Each row is a point on a landscape with many peaks, with its height.
From any point a climber steps to the highest of the 4 points nearest to it. It stops when none of these is higher. Distance is the straight distance between rows; heights are no part of it.
Valu: [145 120 172 138 154 112 119 101  76 136 143 179 167  49 165 175 135 108
 100 151 152 141  88  77  97 135 147 203 117 159  87 152 183 109 135  80
 146 112]  (h 56.5)
poz: [127 146 123 129 119 139 130  98 168 120 141 117 109 136  98 143 155 117
 148 141 114  93 137 154 158 108 107  80 121  93 156  92  77  85 120 140
 105  96]  (h 25.4)
Doti: [105 101 109 143 114 177 120 131 146 143 158 116 147 157 107 142  55 135
 147 118 131 106 127 130 131 163  96 109 130 136 116 135 107 123 151 150
 125 120]  (h 32.7)
lused: [120  99 133  88 115  70  81 221 122  97  98 137 123 117 161 148 121  82
 120 174  99 155  85 100  93 155 129 152 151 151  68 199 148 207 140 119
 101 148]  (h 40.7)
vivu: [113  69 112 175 104 194 117 108 136 120 181  68 127 144 123 165  51 121
 170 129 130  87 175 124 145 168  78  95 110 128  93  88  99  90 131 170
 126 118]  (h 25.3)
dat: [143  86 109  89  91 152 148 109 156 156 149 106 126 188 108 117  78 143
 136  98 140 115 125 176 148 155 104 116  97 156 127 146 115 121 139 142
 115 141]  (h 35.8)
sasad: [112 160 190 127 185 117 143 139 120 135  75 140 148  84 159 106 189 157
 136 113 134 166 123  92  94 126 207 180 182 153 134 144 184 176  99  78
 125 138]  (h 34.5)
Mov: [166 166 126  92 117 171 138  87 132 149 135 171  90 147  91  99 152 166
 123  95 115 119 138 191 140 103 136 106 133  99 155  84 154  85 103 130
 151 140]  (h 38.6)
sim: [122 135 135 124 133  66  97 194 141  81 105 125 112 148 169 152 187  92
 123 165  94 105 109 123 122 145  94 111 150 102 100 144 114 181 108 112
 131 113]  (h 60.3)
sepiv: [142  93 111  70 124 106 188 122 163 141 107  42 104 202  74  71 106 153
 125 122 146 130 139 194 148 151 112  93 121 129 194 168 104 143 134 144
  73 191]  (h 39.7)
Katu: [140 133  83  51 119 160  80  98 136 136 139 185 116 129 144 130 105 133
  97  71 138 157 128 125  95 163 119 137 117 156 115 179 150 165 130 121
 172 134]  (h 36.3)
Kavun: [143 135 128  98 134 145 101 115 109 148 101 190 118 143 146 114 154 154
 129  90 142 182 141 135 118 135 149 142 158 132 148 124 158 142 106  90
 135 145]  (h 39.8)
nugad: [153 178 136 144 158 139 129 112 104 168 139 144 143  69 164 135 153 190
 109  97 133 136 143 122 117  90 161 168 136 115 129  81 188  92 110  74
 151 113]  (h 44.4)
gegi: [138 139 133 170 123  91  75 133  93 128 141 126 131  73 225 182 151 125
  83 153 121 103 118 100 147  86 123 151 102  99  92  75 123  60 109 168
 169  87]  (h 13.1)
tiruv: [136 102 117 101 134 145 197  69 149 142 103  82  94 193  76  84 142 188
 123 114 132 119 143 183 159 116 137 109 155 151 205 127 112 108 116 151
 115 171]  (h 32.0)
zelel: [126 137 116 140  93 108  74 119  93 130 147 145 138 101 177 154 164 110
 113 140 132 100 115 119 143 101  92 113 123 113  93  71 139 120 114 147
 157  91]  (h 22.8)
kevul: [164 132 143 109 173 148 112 103 110 136 124 177 154  84 121 144 124 153
 131 107 138 160 104  94 102  97 160 184 154 162 129 146 187  98 129  68
 149 136]  (h 31.7)
das: [123 145 179 172 175  81 157 154  86 111  82 138 177  74 172 116 174 105
 121 169 145 138  73  91 108 112 163 197 170 146  99 141 143 154 146 105
  98 126]  (h 61.1)
Gadot: [ 94  63 120 194  88 185 145 128 135 118 162  68 159 143 114 132  45 125
 187 147 151 120 163  97 160 133 124 100 124 160 106 103 104  97 155 144
 106 127]  (h 18.2)
Bop: [114 151 196 114 194 125 140 135 110 135  92 137 156  62 140 104 169 145
 130 109 149 178 105  74  88 116 219 203 173 146 122 151 171 168 138  98
 104 152]  (h 36.0)
Teni: [130 113 123  57 160 161 113 103 112 122 136 155 169 109 112 128 105 107
  97 104 131 172 106  89  87 120 144 171 125 172 109 181 185 155 148  99
 151 152]  (h 36.2)
nim: [178 144 142 143 133 149  89 112 108 153 156 180 119  78 170 157 125 172
 109  86 136 118 119 127  92 122 126 122 112 133 115 120 172  89 115 101
 188 111]  (h 44.8)
tosi: [129 128 106 127 114 115 102 173 132 129 133 129 139 142 145 172 133  93
 118 137 145 133 122 138 156 143  97  98 129 115 107 139 122 146 134 129
  93 103]  (h 41.0)
Karim: [128 128 137  25 158 121  89 143 114 111 105 148 123 109 128  94 139  73
  91 105 143 199 112 102  59 147 181 172 138 128 114 219 194 193 128  96
 123 177]  (h 11.5)
dun: [122 114 145 194 107 165 169  90 146 169 182  88 125 110 135 125  69 189
 155 119 172 119 160 126 146 125 142 130  97 132 143 101 123  55 141 148
 150 151]  (h 28.1)
Ful: [107 121 137 168 146  92 129 180 125 108 103 128 162 108 138 130 155  80
 132 149 133 143  93 103 119 152 134 141 186 121  99 161 111 155 161 131
  67 124]  (h 46.7)
nerap: [127 137 103 111  87 112  17 146  98 119 114 174  95 164 202 193 158  81
  91 143  82 101  95 120 108 150  63 130 102 110 108 144 147 148 108 137
 185 117]  (h 37.8)
siku: [128 114 143 165 126 152 184 103 111 155 161  80 140 133 100 103  88 209
 146 148 121 124 142 143 151 115 163 138 130 145 182  92 120  52 143 151
 140 165]  (h 37.3)
Tozuk: [137  89 108  79 109 125 142 161 156 137 118 103 132 157  87 105  67  97
 147 102 136 162 114 131 144 146 121 122 111 122 134 185  97 148 133 139
  80 154]  (h 33.6)
sufem: [130 134 114 132 111 131 138 131 122 127 133 149 144 125 116 132 165 109
 136 119 140 132 119 143 146 118 134 120 140 114 141 124 128 107 140 153
 108 113]  (h 38.8)
Bezi: [103 171 196 180 151  73  98 127 122  78  83 159 136 137 164 101 203 114
  93 158  74  83 112 125 110 120 148 144 154  97 128 125 126 141  85 121
 188 106]  (h 47.5)
mibi: [ 92 130 122 183 130 128 182  97 171 118 102  69 101 133  77 136 127 123
 156 160 115  69 176 125 165  89 114  81 112 105 153  53  66  76 142 151
 117 105]  (h 11.9)
puv: [145  50  93  47  97 124 166 119 143 141 134  88 132 194  91  69  73 144
 119 127 150 144 124 163 149 156 105 131  83 158 169 180 109 148 134 163
  91 182]  (h 34.1)
Vope: [105 140 144 188 148 109 168 162 112 144 116 124 189  89 138 130 111 100
 142 156 153 141 124 100 137 122 161 146 148 128 119 138 113 108 160 137
  98 138]  (h 34.6)
lozi: [104 105 139 211 108 173 117 114 140 131 161 106 150  84 160 153  77 139
 168 154 146  84 170 114 150 131  93 113 111 108  86  82 109  67 153 187
 137  93]  (h 13.3)
mimus: [104  90 107 105 108 135  96 178 111 124 147 126 175 118 123 162  79  84
 127 176 119 128 127  82 144 158  77 129 111 147  53 125 125 148 147 151
 135 106]  (h 35.5)
Bevi: [133 149  89 111  88 121  61 151 101 132 146 170 106 142 156 131 156 117
 109 104 130 127 127 132  96 151  82 123  73 115 109 135 149 165 130 118
 171 111]  (h 32.9)
tuma: [107 118 148 145 143 145 149 123 105 146 135 153 191  72 127 142 117 124
 123 140 150 152 106  85 101 112 133 199 134 145 127 149 167 100 164 130
 140 119]  (h 35.0)
vuvu: [142 124 141  75 135 135 163 106 167 148 112 106 108 185  82  76 137 162
 142 104 128 143 144 201 137 129 133  99 150 110 173 147 120 136 114 138
  91 158]  (h 35.2)
tiz: [147 124  84  87  79 127  79 144 135 120 157 150  96 150 133 173 123 101
 107 149 119 117 129 143 150 154  60  90 128 101  82 125 113 136 128 123
 119  82]  (h 35.9)
Mena: [110  77 130 155 104 178 174  85 128 152 178  88 120 123 129 109  49 143
 180  84 158  96 160  95 151 161 120 106  82 188 129 133 130  83 157 151
 166 134]  (h 48.0)
vomu: [160 126 128 173 109 159 164  81 131 159 170 122  90 128  95 118 131 195
 144 111 129  97 159 173 159 115 136 120 113 117 154  73 133  57 119 146
 148 143]  (h 30.1)
mipe: [117  91 118 126  91 136  60 167  77 124 127 154 161  87 184 173 122  87
  96 172 121 109  83  64 126 131  72 141 122 167  41 152 134 149 142 137
 136 111]  (h 35.4)
dugun: [110  88 121 141 126 128 141 160 132 127 129  93 146 141  76 168  90  88
 148 160 131 136 132 116 162 144 109 118 141 119 109 126 104 141 160 143
  66 132]  (h 26.1)
vibiz: [124 140 114 111 137 135 165 105 156 139 123 105 109 171  79 109 133 138
 148 116 140 115 120 164 149 122 127 105 133 113 162 122  65 105 143 138
  96 149]  (h 30.7)
geg: [132  68 120  27 123 141 158 129 126 141 124  94 140 169  76  69  79 131
 107 122 139 166 125 153 123 148 136 156 118 140 157 203 153 162 149 127
 123 213]  (h 31.3)
vumi: [ 91 142 168  56 162 147 138 138 134 114 106 127 148 129 129  75 134 105
 117 118 137 196 120 126  91 139 201 160 162 122 131 187 150 198 127 120
  99 186]  (h 14.2)
resup: [173 122 100  68  99 185 106  93 137 151 168 160 102 157 113 126  89 171
 125  76 129 151 134 140 124 153 107 104 119 164 118 163 127 152 141 124
 175 164]  (h 37.9)
sor: [170 146 139 127 117 170 102 106 124 148 190 147  92 109 140 131 134 169
 120  92 119 102 161 160 143 123 117 101 101 105 136  72 120  85 127 151
 197 110]  (h 34.8)
Mapu: [111 167 145 120 150  67  81 173 136  77  64 175  94 147 149  99 194 105
 110 159  64 110 120 161  96 146 112 137 146  99 138 147 129 196  87  94
 159 104]  (h 48.3)
dadug: [153 108  94 101 117  89 102 199 156 104 135 106 111 142 127 168 134  78
 136 141 135 137 113 140 139 132 102  96 113  90 105 160 104 153 128 124
  87 113]  (h 38.5)
totiv: [106 127 147 146 148 103 172 153 166 102 122  94 145 150  80 118 107 102
 147 174 123 144 145 118 128 154 143 118 173 135 121 117  87 150 151 128
  53 127]  (h 32.8)
gol: [122 164 156 172 160 105 200 112 153 127 111 105 136 123  77  84 144 124
 147 155 134 118 129 129 123 114 169 102 161 108 163  94  85 115 137 129
 102 121]  (h 21.7)
Livo: [145 142 154 138 152 117  95 114  71 136 137 185 138  60 179 169 157 165
 111 137 153 148 109  85  79 107 148 178 119 146 114 133 195  96 107  61
 142 107]  (h 40.5)
dipob: [109 127 139 197 134 125 149 135 132 133 119 115 178 100 137 162  96 111
 141 171 143  99 135  91 158 100 129 129 156 102 119 104 102  98 154 158
  87 114]  (h 35.1)
Mobed: [116 163 172 168 169 120 147 153 102 137 107 159 155  81 153 121 179 112
 110 123 149 154 112  94 110 113 168 177 168 146 132 150 164 166 147 109
 125 155]  (h 49.1)
kazum: [126  93  89  87 100 109  43 186  82 124 121 155 118 134 191 168 125  79
  98 168  89 126  89  66 107 158  72 167 131 147  67 185 157 188 124 123
 146 116]  (h 38.0)
Ganov: [ 89  90 123 210 120 146 164 112 136 109 144  67 150 124 109 163  65 122
 171 162 141  99 173 123 155  99 131 104 131 122 145  69 101  72 146 156
 111 108]  (h 16.5)
besos: [109 121  97 101 125 148 130 137 185 111 127  63  82 149  84 172 122 115
 139 143 110  77 162 162 189  84  70  69  80  82 110  72  85 136 125 137
  93  75]  (h 31.2)
Nibo: [138 178 113 151 132 121 101 112  90 142 144 155  96  82 184 148 147 195
 111  95 108 117 135 142 108 100 140 148 119  93 132  63 159  68 103 107
 179 109]  (h 52.7)
fel: [135  92  93 129  99 157  69 124 131 131 167 142 136 123 137 174  81 121
 124 144 129 117 144 112 148 155  71  87 104 130  76 114 112 116 139 170
 133  99]  (h 30.2)
kotud: [130 152 124 174 111 124 129 101 111 127 173 119 113 103 146 127 121 150
 123 128 153 100 135 161 146  98 132 114 105  83 139  76 109  37 133 164
 161 103]  (h 22.6)
pudan: [120 103 157  74 148 154 171 130 148 128 106  92 126 169  97  70 115 143
 126 110 145 153 133 148 120 144 165 129 172 142 165 183 134 164 123 146
  73 200]  (h 22.3)
mugin: [146 114  83  79 116  95 179 111 200 144  99  68  88 201  68 112 135 147
 134  98 134 127 131 209 141 132 130  82  84 122 164 146  85 152 116 155
 115 135]  (h 47.2)
nuz: [137  37 100 110 102 157 159 185 150 132 140  78 134 182  68 163  39  69
 157 149 129 126 151 142 153 131  93 114 103 142  87 129  95 151 117 135
  75 127]  (h 24.5)
kemud: [127 100 132 103 128 174 125  89 128 141 160 131 168 106 110 117  61 116
 118 102 132 139 130 116 112 149 111 148 107 163  96 175 142 124 165 138
 159 133]  (h 36.9)
kul: [127 116 138  89 144 160 167 111 119 141 132 126 161 145 106 100  96 137
 138 101 137 167 136 122 135 122 150 162 157 148 159 159 139 141 138 121
 110 195]  (h 29.4)
bivu: [123  90 122  78 112 169 164  82 129 131 160  87 123 141 101 102  61 186
 126  96 137 137 139 130 132 136 120 130 113 196 148 159 119 132 138 142
 140 161]  (h 37.2)
zofez: [ 91 183 178 160 145  75 129 139 144 102  94 175 113 123 129  65 219 141
 105 138  76  97 120 140 111 113 170 131 149 108 164  91 120 162  64 103
 148  91]  (h 52.2)
Mag: [134 123 125 133 125 142  84 115  82 140 154 168 172  68 153 162 131 108
  91 141 133 132  59  92 110 134 120 166 131 175  95 154 162 128 159  89
 172  99]  (h 41.4)
redel: [150 145  92  69 127 122  35 108  94 114 125 185  89 128 157 156 126 159
 105  67 122 148 134 114  86 156 110 119 108 172 129 141 175 185 114  79
 183 131]  (h 38.1)
zetu: [138 146 126 175 122  98  72 136  82 125 106 150 133  88 225 167 159 113
  99 169 124 120  99  87 107  97 101 173 106 141  91 136 122 122 113 131
 181 101]  (h 27.5)
Vosi: [132  76 117 122  98 162 118 139 138 114 152  99 133 153 116 175  70 107
 146 132 133  94 160 129 159 151  68  85 105 118  94  94  91 136 114 157
  97 114]  (h 28.2)
bibi: [124 139 135 119 153  97 145 183 176  92 113 118 149 148  91 114 123 105
 137 161 132 152 114 138 113 142 162 107 150 127 118 161 112 173 133 135
  60 133]  (h 41.2)
Tuvav: [106  72 124 164 118 146 168 129 143 119 135  59 128 193  82 132  60 101
 177 152 148 130 161 132 164 123 119 118 114 160 117 116  85 116 146 140
  60 152]  (h 20.3)
papaf: [163 147 122 161 125 107  82 142  90 147 127 159 128  84 173 166 160 142
 103 138 125 122 116  91  91  96 125 172 121 119 123 101 173 122 107  80
 171 123]  (h 32.2)
nid: [ 99 183 155 135 141  78 133 139 156  74 104 159 120 141 139  78 203 109
 140 151 102 121 111 143  96 126 146 116 148 119 131 126 117 182  88 120
 111 107]  (h 58.4)
demel: [129 144  99  92 124 109 136 175 200 105 112  98  81 149 100 123 153 103
 120 127 107 104 140 144 172 104  98  43  91  98 120  89 105 138 129 141
  89  96]  (h 40.8)
Berom: [103 124 157 166 155 134 194 132 126 124 106  87 170 124 106 102  98 121
 147 140 140 152 155 105 118 128 197 147 184 138 166 138 102 112 168 140
  99 152]  (h 14.8)
zuf: [141 172 130  90 143 106 128 152 178 106 107 158  79 160 115  76 189 110
 116  97  85 141 119 169  98 145 144  85 115 107 153 135 131 200  78  99
 118 128]  (h 38.7)
Vosim: [132  84 109  79 112 184 153  90 136 132 168 121 146 122 125 100  47 137
 127  72 130 134 146 108 146 178 120 137  86 187 118 179 138 127 148 151
 165 154]  (h 39.9)
vogo: [111 100 117 136 118 147 190 100 125 148 133  78 128 169 103  95  96 168
 148 129 140 136 147 138 147 134 139 138 134 153 181 146 117  97 141 131
 106 191]  (h 58.6)
nel: [136 101  89  40 116 150 119 115 137 134 127 154 124 123 102 101  48 112
 103 104 139 178 119 124 116 146 115 170 122 141 109 197 146 184 143 130
 155 140]  (h 37.0)
Nez: [128 175 122 135 122 117  54 129  87 118 105 171  89 130 175 150 203 124
 101 107  94 127 109 130  98 113 114 139 106 113 154 130 147 157 112  97
 194 126]  (h 31.8)
mit: [141 135 104  88 127 142 136 112 132 145 127 130 122 160  94 113 116 123
 120 101 132 155 116 136 116 146 125 131 146 124 144 147 132 146 129 125
 123 154]  (h 36.1)
tivuv: [ 92 147 150 129 127  83 105 190 136  99  98 161 157 108 133 107 166 105
 103 164 119 162  84 112 103 152 158 170 160 124  98 182 144 186 133 115
  91 138]  (h 43.2)
kigil: [112 154 154 164 143  90 131 162 129  98 104 135 148 119 144 114 171 115
 132 168 116 153 114 110 120 133 162 119 175 102 122 125 119 154 132 139
 109 127]  (h 51.1)
Goduz: [108 158 114 128  87 120  71 106 112 103 149 155 123 143 162 148 180 120
 119 104 108 112 117 146 151 122  82 100 111  96 129 102 128 121 122 123
 165 104]  (h 34.3)
peta: [147 107 122 117  91 167 148  66 145 135 159 112  83 193  92 113 110 191
 150  91 101 114 159 175 157 159  87  91  95 134 158 105 105 100 120 161
 158 148]  (h 35.3)
raf: [105 108 142 187 117 153 146 129 115 153 160 104 193 111 115 159  49 133
 152 147 159 120 127  86 137 129 123 130 110 139 102 126 115  70 168 159
 136 114]  (h 22.5)
koba: [120 171 150 141 140 108 188  92 140 141 109 125  87 125  96  92 176 148
 142 113 117  96 160 137 143  96 170  97 148  81 180  71 115  76  96 119
 130 106]  (h 16.2)
muged: [126  93  94 119 113 118  97 196 105 119 133 126 141 135 143 191 126  88
 107 161 121 140 115  94 139 165  92 138 130 133  81 147 127 163 142 141
 109 106]  (h 38.2)
Bebu: [135 147  95 127 108 138  74 132  98 127 146 189 130 111 140 151 136  98
 111 114 141 145  91 112 106 140  97 139 125 145  99 156 164 155 152 100
 157 119]  (h 36.7)
gasa: [ 98 169 136 128 136  71 145 154 202  75 115 130  87 133 107  91 187 121
 119 144  93 101 134 146 132 111  92  75 104 105 132  78  94 143 101 123
  95  78]  (h 35.7)
Zesi: [ 96  49 132 144 131 153 211  88 112 144 116  56 136 171  89  62 100 205
 146 134 165 140 144 170 172 125 161 143 148 173 176 127 129  88 142 116
  82 203]  (h 39.6)
zipo: [141 104  95  85 147 112  61 130  77 113 125 195 113  96 154 147 120  93
  92 126 134 172  89  97  81 155 104 183 119 184 107 191 172 194 144  78
 165 120]  (h 32.1)
vafo: [144 111 106 105 127 103 163 178 212 117 108  69 103 175  62 139 116  98
 161 141 110 109 162 164 156 126 117  70  97 100 121 132  88 143 141 135
  71 112]  (h 47.6)
Zedos: [131 162 148 168 107 139 130 110 110 169 151 147 132  76 146 151 110 157
 107 121 141 107 149 124 118 111 142 145 120 104 138  91 144  67 125 142
 181 120]  (h 34.7)
Fibez: [104  98 148 183 153 136 202 100 139 135 110  60 164 153 106  97  91 137
 166 153 168 149 153 113 146 100 165 129 138 152 174 125  92  79 153 144
 103 165]  (h 23.4)
mumok: [110 108 116 134 160 142 186 141 159 138 103  66 147 175  85 100  89 116
 168 135 143 135 136 147 147 136 140 114 156 136 166 156  87 124 144 145
  65 165]  (h 29.3)
vubod: [132 131  85  86 108 120 119 116 144 114 150 137 117 175 115 145 125 111
 123 113 114 113 123 168 139 147  92  92 105  90 117 119 109 138 119 134
 108 100]  (h 32.3)
Tun: [169 154 112  68  99 143 126 104 133 156 111 173  85 176 115 121 174 144
 115  79 119 134 130 193 143 125 118  93 121  99 149 117 131 143  94 117
 137 156]  (h 39.5)
Dade: [117 151 150 122 151 142 187 109 132 139 100 109 136 166  94  88 135 135
 153 110 127 136 149 147 131 127 171 114 161 136 148 143 109 123 134 151
  88 169]  (h 18.5)
vavu: [105 135 136 156 133 109 112 140 120 106 132 110 153 120 140 158 150  89
 139 163 131 100 117 114 141 112 114 103 135 100 107  99 115 112 157 136
 103  92]  (h 46.9)
mafa: [167 164 142 148 166 116  59 123  86 156 119 175  90  73 191 139 165 212
 120 116 110 115 125 113  67 113 147 176 101 127 131 107 179  96  62  55
 165  93]  (h 31.9)
kof: [127 174 133 122 150 107  95 145 105 109  90 164 119 123 153 106 195 101
 116 106 122 160 109 119  93 147 139 143 144 140 143 151 164 187 108 104
 140 131]  (h 36.5)
Kep: [105 144 128 144 133 117 163 110 165 113 108 104 114 133  80 114 159 115
 154 139 121  87 151 145 156 104 128  71 120  87 160  53  80  99 150 136
  93  93]  (h 20.9)
koz: [151 163 118 123 115 116 121 118 112 127 125 165 108 138 152 129 185 122
 127 104 112 120 133 160 139 129 131  95 119  93 144  98 116 137 116 110
 148 122]  (h 40.9)
ferer: [123 138 100 148 132  93  60 168 125  81  87 141 100 145 176 167 187  75
 100 144  73 108 105 103 112 126 101 123 146  91 121 127 115 163  83 127
 170 119]  (h 54.0)
Bog: [118 129 147 130 155 116 105 113  64 120 122 177 158  75 140 152 145 100
 119 121 145 174 109  86  93 105 152 203 136 176 128 156 184 149 137  79
 152 151]  (h 39.3)
dumak: [122 165 138 166 128  60 129 128  75  99 124 140 132  82 193 146 188 120
 109 140 121  76 116 117 144 101 121 131 101  89 119  66  99  76 112 135
 155  92]  (h 31.0)
zirim: [127 112 137 180 117 120 113 134  87 144 138 119 171  73 180 173 114 126
 107 176 149  85 110  94 135  94 113 141 131 128  65  93 121  78 140 166
 131 100]  (h 3.7)
zokig: [144 151 120 148 117 156 153 107 131 159 168 134 128 117 101 143  93 163
 132 110 132 128 138 150 141 116 133 118 132 125 146 126 121  84 125 133
 159 126]  (h 34.9)
Kibif: [140 173 144 174 135  92  96 127  73 133 108 142 103  80 208 162 167 158
  77 119 114  75 112 108  84  86 116 186 119 104 119  97 140  84  79 100
 187 106]  (h 24.3)
ziz: [143 132 118 127 101 155 105 126 118 137 163 144 134 106 145 150  96 134
 113 122 133 124 118 103 124 153  97 123 115 130 101 129 147 121 155 144
 166  83]  (h 32.6)
vosut: [152 126 105 122  91 175 105 100 141 137 195 134  94 145 126 146 108 135
 139 115 134  85 138 175 143 147  76  83  83 101 109  95  96  92 115 164
 165 105]  (h 29.6)
rubib: [125 162 179 136 188 131 191 116 125 157  99 142 158  98 130  76 159 143
 133 121 131 157 152  98 120 110 212 168 190 120 176 123 157 146 111 111
 110 136]  (h 49.8)
fusu: [154  75 132 125 120 124 166 191 207 106 108  31 104 183  66 136  82 117
 163 151 124 136 150 155 134 109 133 112 104 132 128 168  90 179 155 150
  72 159]  (h 46.1)
let: [132 185 169 162 180  98 127 143  97 148  72 169 130  82 172 130 205 158
 111 131 122 143 123 101 114 117 168 167 157 118 149  95 168 141  78  72
 129 117]  (h 26.8)
nubal: [180 128 113  57 110 123 150 112 155 139  89 132  82 188 118 101 135 154
 127  91 127 150 144 187 128 135 125 108 138 100 173 147 128 157 105 140
 108 159]  (h 38.3)
sudid: [135 162 151  98 165 136 141 123 138 124  87 164 106 160 114  85 183 137
 137  98 114 152 136 151 123 127 161 108 172 115 156 133 137 176 104 107
  93 138]  (h 43.6)
zeruk: [146 196 127 156 115 116 131 105 101 143 125 159 119  97 152 132 187 140
 115 122 125 117 108 141 144 105 143 117 127  91 153  76 134  87 111 115
 155 109]  (h 44.3)
fam: [153 118 162  92 167 145  56  77  86 131 139 189 153  60 156 162 110 130
 119 102 137 146 123  95  91 134 150 155 114 184 101 146 198 127 135  82
 170  96]  (h 37.6)
mor: [122  73 160 126 129 159 208  81 124 164 186  75 159 103 118  92  55 200
 149 124 157 150 142 103 151 121 149 145  89 208 154 122 142  70 152 121
 138 167]  (h 27.3)
mef: [112 131 111 145 162 110 201 115 189 129  97  63  91 171  62  98 102 127
 168 130 135 126 127 156 163 121 128 104 126 120 154 111  77 119 131 140
  76 122]  (h 34.4)
Giki: [109 151 138 164 132  82 140 134 134  97 112 105 120 118 143 128 174 101
 122 151 121 100 108 110 141 121 129  81 140  99 136 103  94 124 124 129
 106  93]  (h 55.1)
mipon: [110 105 112 113 133  85  41 179  76 126 116 152 127 108 182 159 149  74
  96 170  97 148  62  76 108 143 101 174 129 153  62 188 151 175 153 101
 134 131]  (h 38.4)
sepe: [109 114 118  89 135 132 119 127 102 126 143 159 160 111 121 126 109  94
 118 126 145 164  93 107 136 128 126 177 135 143  97 164 153 169 159 131
 137 132]  (h 42.4)
danep: [129 187 162 131 142 115 153 148 123 115  99 180 116 127 139  90 199 132
 125 102  84 123 139 145 138 122 175  94 154 112 172  89 134 136  82 101
 146 106]  (h 48.6)
gaf: [107 130 150 130 155 151 189 120 128 138 122 123 185 116 114 106 119 122
 118 136 147 157 136 112 120 113 182 172 172 122 158 155 146 123 153 150
 105 181]  (h 15.1)
bodi: [ 98 110 114 201 145 116 197 122 188 121 114  54 105 158  74 102 116 104
 183 168 137  91 179 129 170  90 142 103 145 125 140  72  64  81 153 138
  80 127]  (h 15.3)
lolo: [110 112 117 223 108 157 150 102 148 128 188  79 109 117 119 137  79 144
 158 146 131  65 166 143 163 115 129  93 121  98 125  59  83  59 136 167
 132  94]  (h 1.2)
feraz: [141 100  90 114 138 100 181 153 215 124  87  27  80 190  64 120 100 119
 180 138 110 105 163 177 159 115 110  85  93 124 141 131  81 141 145 162
  75 140]  (h 54.3)
Bor: [171 125 107  67 114 156 134  92 144 147 128 114 107 195  89 108 114 162
 120 101 139 136 140 184 139 130 116 122 127 130 156 132 139 128 125 136
 152 181]  (h 37.1)
Kaseg: [123  29  83 119  83 168 125 149 166 121 136  72 125 194  84 134  28 123
 160 120 144 122 161 154 170 157  89  96  77 177 115 148 108 128 113 144
  85 125]  (h 22.9)
fafi: [134 134 113  91 136  98 104 164 128 128 140 160 126 147 114 108 135  82
 123 129 160 178 106 121 108 149 146 131 125 115 126 201 143 186 150 133
  98 143]  (h 49.6)
tis: [110 151 126 115 116  65  96 186 160  78  82 158 137 142 138  95 157 108
 113 163 106 168 103 145  53 174 156 145 153 133  99 171 139 225  87 119
  95 128]  (h 40.1)
ribi: [143 145 143 140 120 169 141 110 123 147 173 144 160  75 110 145 114 171
 124 126 134 130 134 116 121 128 135 160 132 134 140 124 152  73 119 135
 163 133]  (h 30.9)
lazu: [123 193 176 177 156 100 178 129 113 132 108 145 146  83 146 119 185 112
 120 150 125 129 138 118 133 101 164 117 164 119 148 106 114 114 123 134
 116 112]  (h 41.3)
Bivur: [134 149 135 189 137 123 177 107 109 145 125 121 147  99 112 122 128 125
 149 125 143 114 151 136 135  89 157 122 139 110 173 110 126  94 140 151
 110 121]  (h 60.7)
bofo: [137 142 126 141  85 143  77 114 111 109 178 140 129 119 160 169 130 129
 141 134 124 101 136 136 153 134  97  91  96  95  88  76 118  84 123 178
 159  87]  (h 19.2)
Zomep: [109 159 134 161 124  85  99 152 152  81 113 153 118 139 158 115 213 110
 121 134  85 105 108 149 136 130 109 105 128  87 128 120 108 142  92 124
 157  81]  (h 71.0)
Pabek: [139 128 148 165 110 185 131  95 150 171 180 118 111 119 146 119  90 177
 151  81 136 110 161 125 127 148 124 120 103 141 128 109 134  78 143 158
 179 133]  (h 39.2)
Tebo: [162 131 120  89 120 145  56 106  79 134 138 195 123  87 167 162 154 154
  99 102 135 140 109  97  89 133 132 161 138 162 124 135 178 139 119  82
 180 114]  (h 41.1)
daso: [152 158 120 145 124 116  22 111  76 145 113 178 106 105 178 161 178 136
  95 122 124 111 104 110  83 116 111 162 123 146 127 132 168 143  88 101
 202 126]  (h 35.6)

Where does a climber stop that starts at each point below?
nuz: vogo
lozi: vogo
kazum: Zomep
Mov: Nibo
Gadot: vogo
pudan: Nibo
mipe: Zomep
peta: Nibo
Kavun: Zomep
totiv: Zomep
Dade: Nibo

Call two points neighbours if one is among the 4 nearest of the other. Go from one point of each pair to the other, from neighbour to neighbour, staying as high as possible. Name the lowest point that can't be avoided.
das, Bivur: lazu
rubib, das: Mobed
Valu, Nibo: Tebo
rubib, fafi: tivuv
Mena, vogo: bivu
